Each row is a point on a tangle of strands that fork, close into loops and nearly touch. The rows are in no order.
In the rows, zero is written as 128.
Points whose rows are less than 41.3 apart are linked; no others are.
<736>: [128 187 132 117 147 139 128 130 109]
<414>: [136 104 124  68 169  78 144  64 158]
<781>: [ 92 159 138 132 114 129  89 129 124]
<287>: [105  59 113 156  88 101 105 129 143]
<631>: [155 103 122  69 194  85 160 105 161]
<749>: [146  79  97 123 105  95 151  94 140]
<522>: [153 189  93  62 128 132 122 146 153]
<870>: [ 90  81 127 162  83 111  96 135 135]
<873>: [148 163 154 123 180 179 150 155 105]
<171>: [142 172 132 146 142 128 170 122  95]
<654>: [ 82  97 133 162  95 116  95 151 127]
<797>: [ 66 130 151 140  97 129  74 136 135]
<244>: [168  87 104  97 175  95 171 127 152]
<436>: [100 131 134 157  87 128 100 105 117]
<734>: [ 86 166 135 114  99 133  80 122 131]
<594>: [165 108 118 148 159 130 182 155 119]
<423>: [107 113 145 154 148 144 102 192 127]
<788>: [139  80  96  86 137  82 132  86 160]
<343>: [138  99 102 151 117 102 145 120 120]
<624>: [124 191 129 107 136 130 123 113 113]
<603>: [150 181 146 121 172 162 154 148 107]
<435>: [158 177 108  58 148 162 121 167 166]
<502>: [105 150 133 142 128 130 102 140 113]
<153>: [130  66  96 138 108  94 122 120 146]
<761>: [105 129 159 148  56 152  87  78 127]
<451>: [129 133 130 152 147 135 133 155 109]
<667>: [134  66 118 148  65 118 116  83 141]
<836>: [142 167 143  89 184 197 119 164 133]
<507>: [145 200 104  70 133 134 117 135 145]
<364>: [ 77 139 153 125 135 132  73 177 140]
<222>: [152  94 103 139 135 100 159 130 125]
<676>: [108 138 137 147  83 139 109  89 113]
<296>: [124 152 126 152 107 121 140 102  99]
<633>: [156 152 125 148 147 122 191 126 103]
<514>: [153 187 121  69 165 164 123 159 141]
<635>: [160 152 143 145 168 150 191 147 105]
<538>: [131  99 122 159  70 128 130  81 119]
<355>: [133  66 132 159  55 130 113  84 139]
<680>: [ 91 130 162 139  58 148  79  94 132]
<515>: [152  81  97  98 149  82 147 109 154]
<593>: [145  74  99 106 109  89 137  85 153]
<839>: [ 81 159 143 116  87 139  79 109 139]
<460>: [132 203 122  85 135 133 117 119 126]
<49>: [118 140 133 154 135 127 118 143 108]
<231>: [156  82  93 119 143  90 162 123 140]
<288>: [135 180 134 136 142 133 152 123  94]
<145>: [148 100 140 151 171 168 141 185 121]
<92>: [152 103 128 155 166 148 149 177 117]
<78>: [140 162 149 118 185 188 132 165 116]
<770>: [141  86 113  79 149  75 140  70 160]
<152>: [107  83 134 164  60 129 103  97 135]
<846>: [117  68 106 149 100  99 117 130 139]
<142>: [155 165 143 141 168 152 171 142  99]
<65>: [128 111 147 150 168 172 123 191 119]
<561>: [136  79 110 148  75 112 135  88 132]
<112>: [ 91 116 148 154 133 130  91 185 125]
<692>: [127 158 133 146  93 129 146  77  97]
<315>: [151 195 135  82 168 156 137 145 126]
<323>: [143 115 126 155 154 134 146 165 111]
<494>: [140 108 108 153 101 106 156 104 118]
<155>: [116 136 150 152  61 147 105  74 115]
<384>: [138 114 119 158  85 118 148  80 115]
<776>: [141 108 128  67 189  82 148  79 156]
<634>: [165 147 131 148 159 130 200 139 104]
<876>: [174  86 107 114 171 112 179 144 147]
<38>: [107 130 150 143 162 160 104 188 126]
<422>: [ 82 117 154 149  69 134  77 108 132]
<748>: [138 147 137 151  78 132 157  62 101]
<447>: [108 141 154 127 160 159  92 187 133]
<527>: [ 93 149 152 120 148 141  82 179 139]
<696>: [ 72 110 142 155 115 121  85 165 135]
<412>: [164 183  92  56 131 140 128 160 160]
<795>: [151 198 139  96 173 158 144 141 110]
<36>: [174  92 112 128 166 123 184 153 133]
<750>: [121 134 125 157 105 121 131 108 106]
<227>: [ 67 116 149 149  80 125  81 128 130]
<358>: [ 73 145 148 128 116 125  76 159 138]
<302>: [165  96 116  77 193  94 175 118 160]
<200>: [112 121 125 161  95 117 121 114 113]

A tip is a point with one link. Name the tips that can be reached along the links from each point below, in the order of the rows.
<736> -> <836>
<797> -> <153>, <839>, <748>
<876> -> <749>, <594>, <152>

A piece is two or more points that can be reached from each other along the links. Count, over all rows, the pieces, the separate loops (a circle has one, a figure eight two, a Y none), the forks (points with three links) and the tips (points with one).
pieces -> 3
loops -> 1
forks -> 3
tips -> 7

Name the points in between on the shortest way along the links from the first point to the second, in order.
<65> / <870> -> <38> <423> <112> <696> <654>
<736> / <635> -> <288> <171> <633> <634>
<594> / <414> -> <36> <876> <244> <302> <631> <776>
<364> / <323> -> <527> <447> <38> <65> <145> <92>
<78> / <633> -> <873> <603> <142> <635> <634>
